A landscape with many valleys, sampled at points; each row gives a point and its height.
From any point a ball rolls to the lowest of the 6 points nearest to it. It stops when none of these is lower. Distance is the straight distance between rows; heights are no part of it.
(309): [  4   9 -10  -5  -1  -9  -7 -14]  height 137
(192): [ 35 -13 -13  18  10 -21  -8  -8]  height 754
(307): [  6  15 -27  18 -12  -9  18 -25]  height 639
(362): [-16  27 -18  13 -13   2  11 -18]  height 600
(247): [ 29 -22  -5  16   6  -9 -10   3]  height 443
(225): [-11  -3  16 -11   9  21  -5  19]  height 510
(144): [ 14   7 -16   4  -4 -18  -1 -22]  height 328
(161): [-13  24  10 -16   7   7 -11   5]  height 230
(246): [  2 -15   9  -5   1  15  -7  12]  height 550
(472): [  0  13  -1 -13   6   1 -11  -5]  height 790
(377): [ 35  -7 -17  21  11 -30  -3 -14]  height 112
(527): [  1 -25   8   2  -1  10  -2  14]  height 399
(463): [-15  16  23 -18  15  18  -7  24]  height 474
(337): [-14 -25  18  -4  -3  13   6  17]  height 616
(133): [ -2 -35  11  10  -9   3   7  14]  height 275
(150): [ -7  20  -7  -7  -1  -8  -1 -16]  height 370
(182): [ -8  19   5 -16   7   5 -10   2]  height 463
(564): [ 15 -28   5  10  -2   4  -6  10]  height 677
(439): [ 22   4 -18  10  -1 -22   0 -22]  height 227
(563): [-22   6  23 -15  10  24   2  30]  height 205
(124): [ -5 -26  14   0  -3  13   2  16]  height 420
(440): [ 31 -17 -11  18  10 -16 -11  -1]  height 506
(298): [ -9  15  12 -17  11  12 -10  11]  height 141
(210): [-17  28  14 -18  10   5  -9  12]  height 238
(228): [  9  12 -24  14 -11 -14  12 -25]  height 507
(525): [-23 -31  22  -4 -11   3  13  15]  height 521
(359): [-12  29   0 -13   2  -5  -4  -9]  height 587
(501): [ 15 -20   2   3   3   5  -9   8]  height 681
(122): [  0  16 -14  -2  -8 -10   0 -20]  height 482
(80): [ -1  15 -22  10 -12  -9  13 -24]  height 756
(140): [ 19   4 -22  15  -5 -24   7 -26]  height 276
(232): [-28 -10  24 -12   3  21  10  28]  height 748
(240): [ -8 -35  15   3 -10   4  10  14]  height 337
(26): [ -4  19 -25  16 -16  -1  16 -23]  height 658
(50): [-16  27  27 -19  15  15  -6  25]  height 747
(412): [-4 -8 10 -9  3 15 -9 14]  height 272
(371): [-22 -11  22 -11   3  21   6  24]  height 660
(82): [ 30  -3 -15  12   2 -22  -4 -15]  height 297
(168): [-10  23 -24  23 -17  11  19 -18]  height 135
(271): [ 27  -1 -19  18   2 -28   3 -21]  height 391
(268): [ 22  -8  -8   7   4 -12 -12  -5]  height 258
(107): [-21  16  29 -16  13  20   2  33]  height 783
(565): [ 11   7 -11  -2  -2 -11  -5 -19]  height 287
(523): [-28 -26  23 -11  -7   6  16  20]  height 636
(100): [ 21  -1 -13   4   1 -17  -7 -13]  height 199
(378): [-23 -24  20  -7  -7  12  11  20]  height 698
(531): [ 16   2  -9  -2   2  -8  -8 -10]  height 103
(181): [-16  27 -12   3  -8  -4   8 -16]  height 500
(261): [ -9  19 -18   7 -12  -6  10 -21]  height 644
(175): [  1   2   3 -13   6   8 -12   5]  height 844
(430): [ 13  -7   0  -7   5   1 -11  -1]  height 441
(81): [-12 -20  15  -4  -1  17   1  16]  height 635

Call two points neighbours if one is among the 6 nearest of the other. Go from one point of each pair to the other, from neighbour to neighbour, staying as low as possible. Name the highest point that can't be avoided.
(412), (563) | (225)
(298), (531) | (246)
(531), (377) | (100)
(133), (412) | (527)
(168), (377) | (181)
(298), (563) | (463)

Write out the way that a ball takes from each point below.
(439) | (100) (531)
(122) | (309) (531)
(150) | (309) (531)
